Each row is a point on a tangle of strands that fork, close into loops and nearly touch. The rows are in no order.
Points whose rows are less than 101 apart are linked; no others are. Some points are linked to none.
<548>: [ -1  25 -11  11   4  11  -7  28  -2  -4 -28  13  26 -50   9  -7  18   7
 -15  32 -38 -33  63  29   1]
<178>: [ 56  11  34  27  -5   3 -24   7 -14 -16 -34  -4 -30  23   8  -7 -17 -27
  15  -2   8 -21 -20 -35 -14]
<339>: [ -4 -12 -23 -23  22  44  37 -17  46   7  42 -21  18  -3 -22 -26   5 -10
  16 -23 -23  -2  -5  12  14]
<143>: [ 59 -26  17  -4 -11  17   5  41 -27 -14 -22  15  -1 -25 -35   2   7 -30
  45  23   1 -49 -20 -11 -24]
<112>: [ 17  33  -6 -19   2  12  16   3 -27   7 -12 -13  -4  17 -14  -7 -35 -21
   1  26  34  19 -13 -21 -50]
<666>: [ -8 -12  20 -15 -10  10  22 -31  42  15  10 -27  -5 -21 -10  -3 -14 -16
 -33 -27 -20 -57 -60 -12  50]
<581>: [ -9  -6  35  31  -2 -30 -22  22 -41  19  18  18 -35  44 -24   2 -36  -5
  35 -19  10  37  14 -16 -41]
<275>: [ -7  -1 -12 -35   2  28  -1 -18  -5   7   1 -37 -22  -4 -28  -1 -36  -4
 -11 -12  19  22 -38  -6 -28]
<758>: [-24  18  51  -4 -19 -18  19  36  20  -3   1 -15 -18  -6 -29  12  32   3
  14 -18  13 -21  23  -5 -15]
<691>: [  3 -32  33  19 -47 -29  21  12 -29 -19 -29  17 -15 -30   2  29  20   5
 -31  15   4 -20 -16 -27 -25]
<308>: [ 16 -20  41  21 -25 -12   4 -28 -19 -11 -30  -6  -5  23  -1 -10 -36 -15
 -32 -38   7   8 -60  22  14]
<175>: [-20  29   1  -8  10  18  33   2  14  18 -20  12 -15  30  17  -2  -9 -11
  22 -39  17 -11  -4 -30  -2]
<29>: [-25 -24 -25  20   3 -31  10   1  -2 -36  20   8  32  47  37  18  -9   0
  22 -72 -28  19   6   3  33]
<237>: [ 42  18  -3  14  -3  21  -3 -28  34  27  18   4  28 -14  19 -11 -27 -16
  20  50  14 -22 -24  52  15]
<475>: [-34 -15 -18  17  11  -3 -31  41  15 -36 -39 -10 -12   7  11  18   7  -8
  10  -9 -10   4  36 -42 -12]
<263>: [-10 -18 -23 -11  -8  24  23 -27  16   7   0 -24  14 -41  12  -3  40   2
 -32   9 -42  -7   3  14  61]
<336>: [-21  26 -20   9  20  16 -10  -8  34  34 -33  12  30  -8  48  -9  16  15
  17  46  12  -1  -6  19  43]
<260>: [ 34  21 -24   4   3   5 -23 -46  23  16  49 -32   4   0  10   0 -34  18
 -10  34   3 -17 -22  13  14]
<575>: [ -7  11  20  30 -25 -23   0   1   9 -14 -25   9 -22  36  39  22  31 -16
  34 -36 -17 -10  16 -15  24]
<107>: [-36  43 -34   5  19  27  18 -22  18  28 -27  22  29  19  33  -8 -24  30
 -14  11  13   5   8  18   8]
<745>: [ 14  -6  25   3 -42  -2  25   9 -49   0   9  17  -4   5 -37   9 -21  -8
 -20 -18  25  -8 -42  24 -39]
<851>: [ -7  43 -33   0 -14  16  -4 -15 -44  24  17  14  -7  31 -25 -31 -19 -14
 -10   5  27  38   5  45 -15]
<618>: [ 15 -13 -16 -22  16  30   2 -16  14  11 -47  16 -22 -45  -4 -24  16 -19
  10   4 -14   9   9  15  -4]
<431>: [ -1  -4  -9  24  11  -8 -22   5 -17 -29  -9   6  21  -7   6  14  22  25
 -21  34 -47  11  48  13  -9]
<41>: [-47   1  -2  27   0 -16   5  25   6 -21 -13   1  12  36  34  17   4 -11
  37 -48 -32  19  29 -22  42]
<915>: [  7 -41  34   1 -22 -11  29 -18 -16  13  19   3  15  -7 -29   1 -22 -17
 -37 -39  17  17 -60  32  -3]
<97>: [  9 -13  11  -8  15 -18  -3  -6 -21  14   8 -43  16 -34   1  29 -17  18
 -38  57  -8 -31  12 -20   8]
<779>: [ 22  -1  27  11   5  13  12  40 -27  20 -22   0   0  -8 -27 -12 -17 -36
  14  11  34 -41 -22  12 -12]
<744>: [ -9  -5 -27 -46  19 -15  -7  -5  11  -4  12  30   5 -16   4  11   9  48
   9 -14  18  19  -1  -6 -16]
<793>: [ -5  18  24   6 -36  27  43  -2  11  20 -46   7 -32  12  31 -10  24 -38
   7 -16   0 -35 -23 -19  51]
<50>: [-25 -15   2 -29   5 -17   4   8 -10 -40  35  16 -22   4 -16  13  38  66
   2 -40  13  25   6 -18 -20]
<38>: [-15   1   3  33  30 -20  19  16   5  30  16  -7  63  15   3   6  -3 -21
  28  16  11 -10   8  24  15]
<254>: [  6  29  27  -5 -13  -1   1  -7  -1   7 -25 -17  12 -24  20  11 -16  -6
 -11  38   5  -8  24  -9  15]
<497>: [-15  -7   3  20 -14 -43 -35  32 -26 -12   4  23 -27  29 -14   3  -6  10
  17 -10  43  21  -5   1 -57]
<747>: [ 68 -10  19 -15   1  10 -31  11   2 -15 -26   1 -25 -30 -31   3   8  10
  40  13  12 -16  -9  23 -38]
<169>: [ -4 -15   1 -15  22 -26  -9   4  -3  -3  21 -10  12  21  -6  -4  -6  21
   3 -14  40  29  -3  17  11]
<649>: [-15 -22 -55 -13 -24 -16 -21  -4   7 -21  11   8  17 -23  48   0  43 -36
  29  17 -11  24   4 -41  53]
<287>: [ -5  67  -3  25  -3   2  -4 -32 -21  47  34   2  -2  67   1 -20 -23  -1
   5  21  30  36 -19  30   1]
<501>: [ 46  19  23  24   3  22   2  -3   4 -19 -16  -7 -16  24  22  -4  -2 -46
  17  24 -10 -43  -2 -32  29]
<70>: [-15 -18 -48 -15 -34 -17  -5  18   2 -26   5 -18   1 -35  16   7  66 -22
  -2  -8 -23   5  16 -14  21]
<16>: [-19 -28 -12 -11  -1  16  45 -25  34  27  35 -38  14 -20  -9   2  14  -6
 -18 -28 -20 -12 -36  13  53]
<543>: [  0  34  49   1  -4  -9   3  -4  29   1  -7 -14  -7   7   4 -20 -43   5
  -1   1  13   6  10  13  11]
<931>: [ 11 -13   3  -1  -5   8   8  22 -19  16 -11  30 -19 -35 -30  14  13  31
 -18  27 -11 -15  27  -1 -64]
<76>: [  7  -4  -2 -10  23  -7  -8 -30   2  31  25 -64  24 -26 -13   4 -25  13
  -5  39   0 -10  -9  16  13]
<419>: [ -2   9 -25   3   9   3  -5  13  32  -8   3  24  35 -29  18 -10  21 -19
  32 -14 -13   3  32  16   8]
<95>: [ -1  -2  16  47  28 -34 -16  27 -21   7  37  17   8  56  -5   7 -16 -19
  43   3   3  14  21   1 -22]
<66>: [  2 -20  17 -30  -9 -13   2 -17 -20 -33   1 -47 -13   8 -31  30  -8  -4
 -54  -8 -26  27 -25 -44 -29]
<14>: [ -7  27 -15  25   9  28  20  -6  62  32 -10  17   3  -4  39 -20  13  -3
  14   4  -3 -22  -4  16  50]
<546>: [-24 -29 -42 -31  -1 -13 -24   6 -35  -4  32 -34 -14  10 -21   6  -2  47
 -37 -15   5  26 -22  15 -37]
<750>: [ 45  14  31  -1 -19  13  10 -17  63   2 -10  -9   2 -23  18 -30 -34  -1
  17  13  20   8 -25  29  19]
<513>: [-29  16 -30 -55  18   5   3  -5   9   2 -29  28  24 -30  29   4  16  40
  27  18  13  43  22  -2   2]
<859>: [  6  -8  -6 -11 -32  25  11  25 -24  25 -19 -25 -14 -63 -32  37  18  20
 -20  26  -2 -45  12  -2 -27]
<30>: [  6  -3   8  13 -29  10   8  37 -55  18  -8  13 -24   7 -27   1 -23  23
 -40   5  16 -27  12  25 -65]
<13>: [ -2 -11  19  -4  30 -13 -38   3   7 -23   4  22 -20  -5   0  -4  38  24
  -6   6 -31   7  49 -26  -4]
<519>: [  7  -6 -31  40  11 -26 -41  28  -4 -38  -4  24  19  11  15   1 -14  25
  -3  15  -5  12  36  -4 -38]
<839>: [-20  46 -24 -10  -5  49  45   7  27  24  19 -27  -4  17   3  -2 -33 -14
  -7 -13   6 -11   8 -27  -1]
<816>: [ -3  17 -27 -23   9  48  26  -8  50  22  10  -6   4 -28 -24   9 -19   4
  -5 -34 -21 -14  17   6 -13]
<932>: [ -4  21 -27 -20 -25 -22 -56 -12   9 -19  -4  12  21 -52  52   2  17   5
  -3  48 -32   7  48  12  44]
<456>: [ -1  35 -21  30  -6  20  26 -35 -11  30  -9   1  14  58  30  -4 -29   8
  -1   3  15   6 -33  14  18]
<345>: [-16  -4  -8  21 -10 -54 -36   9 -13 -40  17   4  -9  42   8  13 -21  28
  -3 -13  16  30  34 -18 -38]
<836>: [ 40 -11   4   7   0  48   6  -9  13 -16 -52 -26 -19   5   1 -21  -7 -59
   0  40 -11 -33 -24 -11  30]
<341>: [  0   4 -19   8   1 -24 -39 -19  24  -7  -8  26 -10  -5  59 -14  39 -21
  33  27 -13  -3  16 -17  59]
<522>: [ -9  -5   3 -44 -23  -2  14   6 -13 -40  30 -24 -18 -25 -30  33  39  43
 -16  -6  -9   4  14 -12 -28]
<596>: [-21  -3   6 -32 -23 -12  21 -13 -33 -19  24 -28 -14  19 -34  25  13  31
 -45 -23   5  28 -34  -2 -33]
<373>: [  2   3 -18 -19 -10  15  37  10 -29  13 -19 -21   1 -20 -19  31  20  -8
 -13  10 -14 -20  13 -35 -13]
<333>: [-26 -46 -27  30  22 -31 -13  16  14 -16   5   6  49  14  25  -6   1  11
  -3 -25 -10   7  17  29  42]
<408>: [ -1  32  -3 -31   6  -7 -53  -9  20  -1  19  28   3 -33  46  -4  42  15
  16  37 -10 -17  17   3  42]
<469>: [ 33 -16 -26  14  -4  50  15 -13   7   5 -68   5  -2  -7   4 -19   6 -36
  -1   5 -23  -7 -17  16   9]
<599>: [ 34 -18  47 -38 -14   1  -6   3   4 -17  -6  -6 -30 -30 -29   6   1  11
   9  -5  19 -20 -24  -2 -16]
<675>: [ 24  -8  46 -12   0   2  27   3   5   3 -17   7   1 -23 -12  -9  -5 -19
  14 -15  34 -28 -29   0  18]
<360>: [ 13  -6   3  15   5 -21  29 -21 -38 -23  24 -25  -9  35 -15  21  -4 -10
 -29  10 -17  20 -13 -52 -13]
<480>: [ 17  24   6   8  -3  -1  28  -8 -35  13  26  -4 -20  63 -10  14 -30 -17
   9  -4  14  19 -23 -33 -20]
<180>: [  6  -5 -18 -24  32  19  -7  -9  -4   9 -40  59  37 -36  21 -16  23   8
  13   1  -4  22  30  19   3]
<470>: [-17 -45 -23 -14  21 -18 -47  24 -33   1  53   7 -12   7 -35  -8   6  39
 -13 -13  16  35   7  12 -44]
<293>: [-16   6  13  20  -1 -43   8   9  -1  13  45 -23  41  27  -1 -10 -38 -14
  18   2  34  33 -14  19   8]
<392>: [-16  -9   3  36  23 -11 -33  13 -10 -15 -47  34   1  18   4   4 -12  -5
 -16  -7   3  16  24 -30 -24]
<270>: [ -5  -5  -3  -6  27  -9 -42  30 -36  37  67  32 -33  10 -37 -16 -10  12
   9  11  18  28  28  15 -41]
<866>: [ -6 -33 -38 -17 -41   5   3 -17  30 -13  -7 -22  -4 -29  27   4  50 -24
 -14 -26 -14 -25 -27  16  36]
<332>: [  4 -18   1  24  57 -15 -18   3  -3 -24  50  24  14  31 -24 -22   2  20
  28  -6 -10  30  31  -4 -24]
<10>: [ -7 -10  20   6  -1  -7  -5  30   7 -29 -40 -17 -27 -18 -20 -10  21 -14
  -5 -23  -9 -12  24  -8 -20]
<113>: [ 13 -12  -1  12  36  -6 -37  11 -26  -8  58  70  -9  12 -16   6   8  17
  19  -2   0   7  26  -5 -47]
<857>: [-40  32   7   7   2  17  32  -8  25  24 -30   0 -13  11  19  -6  29  -9
  15   0   1 -12   4 -24  45]
<215>: [  0   5  62 -24 -34  13  34 -33  37  -1  -7 -19  -8 -12 -17 -23 -25 -17
 -53  -2 -12 -23 -73   8  40]
<659>: [-14  20   7 -28   4  18 -12 -40   8  16   5 -47 -21  17 -25 -16 -38   9
 -51   1 -13  25 -52  23  -8]
<593>: [ -2 -16  19   9  51  -5  -3 -16  -9 -12  28  46  13  21   4  -2  24  24
   6 -33 -28   8  39 -30  19]
<527>: [ -7 -28  -4  26  18 -14  -9  11  21   2 -11   9  31 -15   6  -9 -14 -18
   5 -20   3 -19  14  35  -1]

How many points has the smallest loop of links through each point below? Write - if it is on no loop.
<260> -> 7
<169> -> 8
<599> -> 5
<29> -> -
<431> -> 9
<931> -> -

A tip is a point with one link. Name the tips that can be reached along the links from each point below, in the order of the rows.
<50> -> <548>, <178>, <758>, <575>, <659>
<931> -> <308>, <373>
<341> -> <851>, <793>, <932>, <215>

Name the points in between on the shortest way along the links from the first point to the second, in order.
<836> / <581> -> <469> <618> <180> <513> <744> <50> <522> <596> <546> <470> <270> <113> <332> <95>
<456> / <666> -> <107> <336> <14> <857> <175> <839> <816> <339> <16>
<275> / <593> -> <112> <480> <360> <66> <596> <546> <470> <270> <113> <332>
<758> / <546> -> <10> <475> <392> <519> <431> <13> <593> <332> <113> <270> <470>
<215> / <932> -> <666> <16> <263> <866> <70> <649> <341> <408>
<178> / <575> -> <501> <836> <469> <618> <180> <419> <527> <333> <29> <41>
